Each row is a point on a landscape with many peaks, with its height.
A climber steps from a point to the highest of its 2 nearest points, and stops where none of them is higher. Distance is the straight distance between rows; heights are no part of it.
(238): [139 143 119 110 113 136 120  83 190 110 100 147  50 172 105  71 108 140
 152 151 161 159  92 119]  (h 747)
(1073): [153 122 163 119 122 156  86 184 122 176  91 118 193 154 143 137 122 128
  86 117 118 140 108 114]  (h 518)
(272): [137 109 172 116 150  94 116 150 127  43 145 155 108  81 108  97 112 144
 194 135 125 122  79 135]  (h 492)
(720): [149 220 185 134 116 157 196 111  91 110 174 144  92 134 121  90 155 166
 136 166 122 121 127 143]  (h 718)
(675): [131 181  69 115 138  75 133 109 156 166 156 129 137 173 160 103  85 110
 125 127 151 136 149 117]  (h 473)
(787): [113 116 195 110 128 152  90 110 123 113 127 107  74 154  99 119 112 149
 143 145 112 136  78 104]  (h 503)
(15): [ 89  70 100 151 125  92 106 109 149  97  94 110  98  88 123 137  95 123
 159 129 114 128 126 152]  (h 606)
(16): [118 165 166 103 150 112 102 198  50 133 111  98 105  77 158 112 100 108
 105 114  91 144 166 134]  (h 622)
(572): [136 180 118 134 149 146 107 141 121 178 114 133 132 160 112 124 154 112
  83 123 178 115 192  91]  (h 687)
(425): [170 162 145  90 122 136  87 155 105 134 154 120 178 156 130 141 110 138
  77 116 102  68 127 139]  (h 583)
(629): [154 158 122  85 181 118  85 135 107 113 157 169 138 159 140 139  82 139
  98 149  83 106 162  77]  (h 582)
(954): [107 168 132 107 131 132 125 153 189 198 155 147 131 177 131 121 152 124
  59 125 120  98 124  81]  (h 564)
(729): [122 114  95 153  83 112 166 104 108 182 171  93 183  82 153 101  99 156
 135 133 160 130 104 160]  (h 152)
(639): [141 174 152 110 101 169 101 163  91 101 112 149 117 130  99 149 115 175
  91 119  52 129 171  99]  (h 653)
(972): [182 133 117 126 148 171 121 130 134  95 120 154 119 181  89 159 146 110
 147 139 156  87 179 121]  (h 740)
(352): [113 163 101 105 104 104 155 123  82 204 157 115 140 142 148 127 103  94
 175 110 156 149 155  87]  (h 465)
(1064): [161 119 101 115 177 119 147  87  92 169 186 109 192 148 206 158 127 100
 102 118 120 159 154 120]  (h 686)
(85): [150 103 129 124 120  93 168 145  62  99 190 111 178  56 144 133 145  89
 185 106 125 115  97 166]  (h 322)
(144): [137  79 129 146 176  89  93  77 148  68 119 137 134 108  94 119 131 121
 144 124 166 163 117 124]  (h 665)
(370): [141 120 132 132 162  68 153 142 133  74 169 133 161  81 208 119 104 104
 160 137  86 164  75 161]  (h 261)
(724): [117 145 106 117  97 111 118 139 131 147 110 144 133 129 130 129  80 130
 149 140 137  97 129 102]  (h 532)
(506): [138 116 194 108 164 105  78 178  90  88 113 115 130  92 113 107 112 122
 146 135 133 110 100 134]  (h 543)
(598): [145 101 156 136 166 137  95 116 142 150 117 119 162 164 115 122 158 115
 109 127 189 140 114 109]  (h 626)
(611): [152 188 154 153  69 154 161 168  89 111  97 105 127 114 152 114 103 125
 140 169  89 121 118 194]  (h 749)
(992): [129 109 120 148 112 159 161 130 136 147 105 150 141 137 167 141 120 126
 175 156 118 168 124  70]  (h 634)
(150): [123  84 161 122 186  79  88 118 181  80 127 143 124 120 113 111 141 104
 129 130 146 116  74 119]  (h 711)
(310): [136 174  82 128 111  71 153  87 149 162 161 104 158 154 164  74 106  92
 154 112 193 152 104 124]  (h 453)
(360): [154 200 176 131 128 142 161 126  92  86 143 117 116 125 150 123 134 132
 138 168  79 137 110 177]  (h 714)
(551): [107  82 126 126 147 139 120 119 153 101 114 166 123 102  77 151 158 175
 105  98 121 105 147 174]  (h 501)
(698): [157 101 125 144 110 137 124 148 141 168 125 114 179 121 108 110 141 132
 111 138 204  72 125 155]  (h 101)
(235): [124  76 126 137 141  98 114  42 152 119 122 119 131 140  80  97 144 139
 145 126 205 188  88 110]  (h 616)
(701): [109  94 155  90 113 137 109 104 145 155 128 114 103 192  74 135 117 121
 168 146 162 115  80  94]  (h 541)
(690): [126  46  90 141  91 158 118 115 152 119 104 108 127 132 111 170 123 108
 139 128 112  81 126 179]  (h 567)
(1036): [136 137 175 130 140 118 143 136  72  93 152 121 128  76 103 123 161 119
 185  89 151 192  96 120]  (h 398)
(1066): [153 103  84 148 126 128 131 101 128 151 110 107 132 179 110 117 101  88
 181 168 206 150 140 121]  (h 549)
(254): [ 73 138  91 114 103 105 125 142  84 205 125 115 115 143 146 149  81 111
 174 141 114 126 148  74]  (h 494)
(224): [119 102 114 148 143 159 105 156  96  90  87 142  85 121 106 165 104 118
 159 177  94 105 181 109]  (h 674)
(626): [135 122 118 153 131 127 119  79 100 117 125  72 138 121 128 134 103 135
 125 130 121 139 134 180]  (h 496)
(645): [162  98 191  87 140 137 100 135 101 162 115 114 203 164 167 133 100 127
 136 125 121 142  74  80]  (h 477)
(1038): [149 151 132 124 124 168 139 144 183 121 104 163  72 152  90 103 174 128
  62 132 135  93 159 145]  (h 497)
(52): [106  86 144 129 135 145  78  99 147  89  87 120 112 147  82 155 140 157
 118  88 110 143 124 149]  (h 544)
(1086): [124  99  95 111 104 144 137 157 143 154 152 142 118 121 102 138 113 136
 105 166 114  16 143 165]  (h 519)
(1055): [139 121 142 161 130 153 185 178 126 140 132 179 151  93 146 135 165 154
 126 126 117 146 145 115]  (h 712)
(1072): [131  80  88 135 124 147  98 134 105 106  87 113 123 124 114 164 105  98
 156 154 123  68 172 149]  (h 620)
(840): [128 138 109 156 140 118 122  88 195 106 100 115  72 163 136  82 118 113
 123 201 145 150  93 171]  (h 785)
(925): [118  99 118 133 107 140 108 109 119 188 108 114 179 119  78 128 154 156
  89  93 185  82 146 156]  (h 86)
(1017): [129 157 121 135 146 114 144 119 170  77 147 147  68 116 124 133 198  85
 121  90 130 117 152 136]  (h 515)
(584): [113 134 134 112 175 131 101 149  61 118 114 151  90  97 121 164 134  99
 151 132 104 112 199  80]  (h 736)
(153): [121 108 129 159 168 107 140 160 190  62 126 154 124 102 136 136 162 104
 133  97 120 131 126 161]  (h 534)
(308): [ 99 121 123 120 114 149 121  79 163  81 102 154  35 131 109 104 129 154
 142 141 114 158 113 136]  (h 708)
(364): [ 87 123 130 174  72 164 150 151 166 118  81 112  61 114 116 132 145 151
 121 134  84 153 124 161]  (h 751)
(630): [ 85  77 118 123  93 172 122  76 145 154 146  87 111 166 118 182 146 140
 105 113  64 131 107 142]  (h 663)
(65): [159 197 113 128 116 167 142 108 124  72 111 171  96 142 108 162 149 134
 130  94 114 127 197 110]  (h 737)
(956): [143 129 117 159 130 126 121 137 118 110  99 115 145 122 161 152 123  91
 138 118 122 144 144 145]  (h 539)
(49): [133 150 133 100 117 133  96 155 175 177 135  87 137 200 120 121 126 102
  68 154 117 100 100 120]  (h 577)
(318): [ 80  92 119 147 137 113 125 115 171  82 108 141  61  85 125 110 108 171
 129 128  83 150 122 171]  (h 659)
(582): [122 140 115 103  95 144 169 170 153 164 193 160 111 160 122 119 107 140
 117 179 103  34 127 127]  (h 538)
(17): [181 160 116 157 130 178 156  97 160  92 125 168 110 182  99 139 165 140
 133 137 152 143 168 123]  (h 769)
(1060): [127 117  97 125 172 130 131  85  91 162 144 135 192 142 159 175 155 113
 117  89 142 169 175  85]  (h 726)
(655): [152 139 164 111 165 149  99 190 116 143 110 132 188 124 140 135 129 155
  53 108 102 124 146 147]  (h 548)
(412): [127 124 166 114 133 103 158 187  55 124 151 120 154  43 129 128 145 123
 170  89 141 156 114 143]  (h 360)
(562): [127 180  99 108 124 140 141 106 176 113 136 156  43 160 116 109 189 104
  94 116 134 118 171 144]  (h 506)
(564): [140 105 153 123 149 144  80 135 168 179 110  99 145 213 109 122 122 113
  97 161 149 147  95  87]  (h 599)
(97): [138 110 160  85 122 109 115  51 138 129 155 104 136 182  84 105 137 130
 154 104 186 145  80 115]  (h 576)
(253): [109 148 132 146  96  98 157 136 105 122 138  96 129 100 195  95  69 124
 178 171 107 146  73 134]  (h 198)
(811): [136 162 114 115 145 120 136  91 109 134 184  98 161 156 185 151 116 120
  85 134  83 124 127 158]  (h 652)
(237): [104 152 137 134 101 168 178 158 170 185 173 150 105 148 121 121 165 139
  86 140 110  82 136 101]  (h 553)
(221): [138  75  73 111  81 160 132 125 169 133 139 118 121 172 112 151 134 117
  85 155  93  48 139 182]  (h 530)
(9): [110 100 140 135 161  91 101 107 188 115 131 107  94 154 142  99 108 115
 114 155 126 135  74 121]  (h 748)
(1095): [145 102 152 129 138 126 105 109 120 122  88 167 191 137 100 155 141 158
 145 104 176 144  95  88]  (h 605)
(441): [144 149 113  98 153 116 115 132 105 127 165 139 177 134 168 153 107 125
 103 104  96  96 155 123]  (h 619)
(823): [128 142 153 139 164 172 102 115  97 167 120 104 141 143 103 116 150 152
  83 121 163 151 169 100]  (h 660)
(580): [120 136  96 142  79  80 181 113 128 149 174 122 159  80 176  82  94 132
 170 156 155 144  59 124]  (h 175)
(607): [132 139 180  99 146  89 130 119  97  65 173 170 124  70  86 118 139 142
 178  91 129 139  83  83]  (h 443)
(23): [124 135 145 101 203 116 109 174  44 141 121 141 111  67 169 139 120 118
 127 106  98 164 190  98]  (h 675)
(813): [155 200 129  97 116 163 112 138  99 111 132 181 127 151  93 142 115 159
 108 113 116  89 189  91]  (h 698)
(848): [154  87 104 142 126 140 134 129 111 136  97 149 171 149 130 149 116  97
 200 162 179 136 137  88]  (h 586)
(703): [112 125 157 133 130  92 129 145 127  91 129 118 143  84 184 116  68 151
 153 128  80 173  69 147]  (h 229)
(102): [ 72 163  90 166  82 115 149 143 170 154  82 108  84  87 145 114 165 123
 109  79 140 152 154 136]  (h 37)
(560): [147 125 126 139 130 159 132 117 174 122 106 173 117 117  88 100 166 182
  67 106 152 107 159 172]  (h 485)
(149): [ 94 105  71 161 112  99 143 138 138 166 119  97 129  79 137 117 125 129
  93 107 150  86 167 171]  (h 57)
(801): [116 142 119 131 116 133 105 118 156 128 113 109 126 156 148 158 119 117
 107 117  86 156 116 103]  (h 575)
(679): [ 58 140  88 161 105  91 174 144 121 150 137  90  88  57 155 116 139 110
 113  96 108 123 161 169]  (h 46)
(437): [141 158 104 118 150 139 137 131 113 146 136 156 124 163 115 151 160  87
 145 108 169 124 191  79]  (h 707)
(619): [132  85 124 158 117 125 167 197 130 160 130 130 179  67 121 105 152 135
 132 137 163  97 109 175]  (h 116)
(80): [111 156 104 132 100  93 175  82 114 204 170  97 145 156 158 108 126 109
 166 115 189 189 113  78]  (h 442)
(86): [138 163 102 113 114 120 132  98 173 128 149 157 132 162 144 105  82 169
 118 149 127 120 115 114]  (h 498)
(137): [145 113 110 130 150  86 177 139  76 110 174 133 152  63 201 129 113 100
 181 149 114 157 121 138]  (h 289)
(773): [ 81  86  97 151 135 105 119 134 148 173  87 116 148  81  90 131 164 153
  90  86 187 117 134 164]  (h 71)
(170): [124 123 154 159 149 162 157 163 154 123 108 172 114 121 154 132 130 158
 126 157  91 167 134  82]  (h 676)
(216): [125 169 135 150  57 152 164 136 135  93  94 125  94 113 144 129 122 152
 148 127  91 123 121 163]  (h 789)
(767): [149 146 178 113 185 110  84 157  57 109 138  81 127 112 146 116 118  93
 115 142 119 126 147 146]  (h 584)
(298): [138 106 110 131 171 111 108  88  73 131 102 159 180 110 114 178 148 121
 146  93 173 164 156  79]  (h 671)
(450): [101 115 125 127  76 167 121 115 170 110 105 115  81 152 113 155 153 158
  77 105  53 149 110 169]  (h 713)
(818): [136  90 101 167 111 107 185 163  91 142 166 103 168  51 137 102 117 145
 140 151 159 122 110 203]  (h 131)
(77): [128 114 202  87 167 133  94 123  96 141 144 109 143 156 129 113 109 134
 142 157 130 151  77  70]  (h 466)
(200): [106 163 123 118  63 145 109 156 122 133 100 108 125 134 126 145 109 149
  87 116  54 125 133 108]  (h 611)
(707): [ 88  85 105 135 122  79 122 120 198  81  84 151 122  95 131 147 149 110
 157 104 116 121  99 128]  (h 563)
(859): [156 171 172 152 120 165 191 162 123  95 152 161 113 104 117 108 188 145
 143 130 131 133 121 123]  (h 743)
(895): [109  82 113  99  91 156  77  57 128 127  96  86 106 181  91 160 123 130
 108  96 106 139 122 144]  (h 602)

For each start below, name the point where the climber stops.
(787) => (840)
(560) => (216)
(645) => (1060)
(956) => (17)
(562) => (840)
(773) => (584)
(703) => (584)

Call two points neighbours if one is among the 2 nearest of the other. Go from one point of each pair to the other, from neighbour to neighbour, staying as high as possible. Name the lowest point that can't be avoided.
(216) and (859) => (360)
(584) and (17) => (1086)
(1060) and (859) => (1066)
(1060) and (17) => (1095)

Write out the way that a climber takes from each point below.
(679) => (149) (773) (925) (698) (619) (818) (729) (580) (253) (703) (370) (137) (85) (412) (1036) (607) (272) (506) (767) (16) (23) (584)
(1038) => (562) (1017) (153) (707) (15) (318) (308) (238) (840)
(77) => (787) (701) (97) (235) (144) (150) (9) (840)
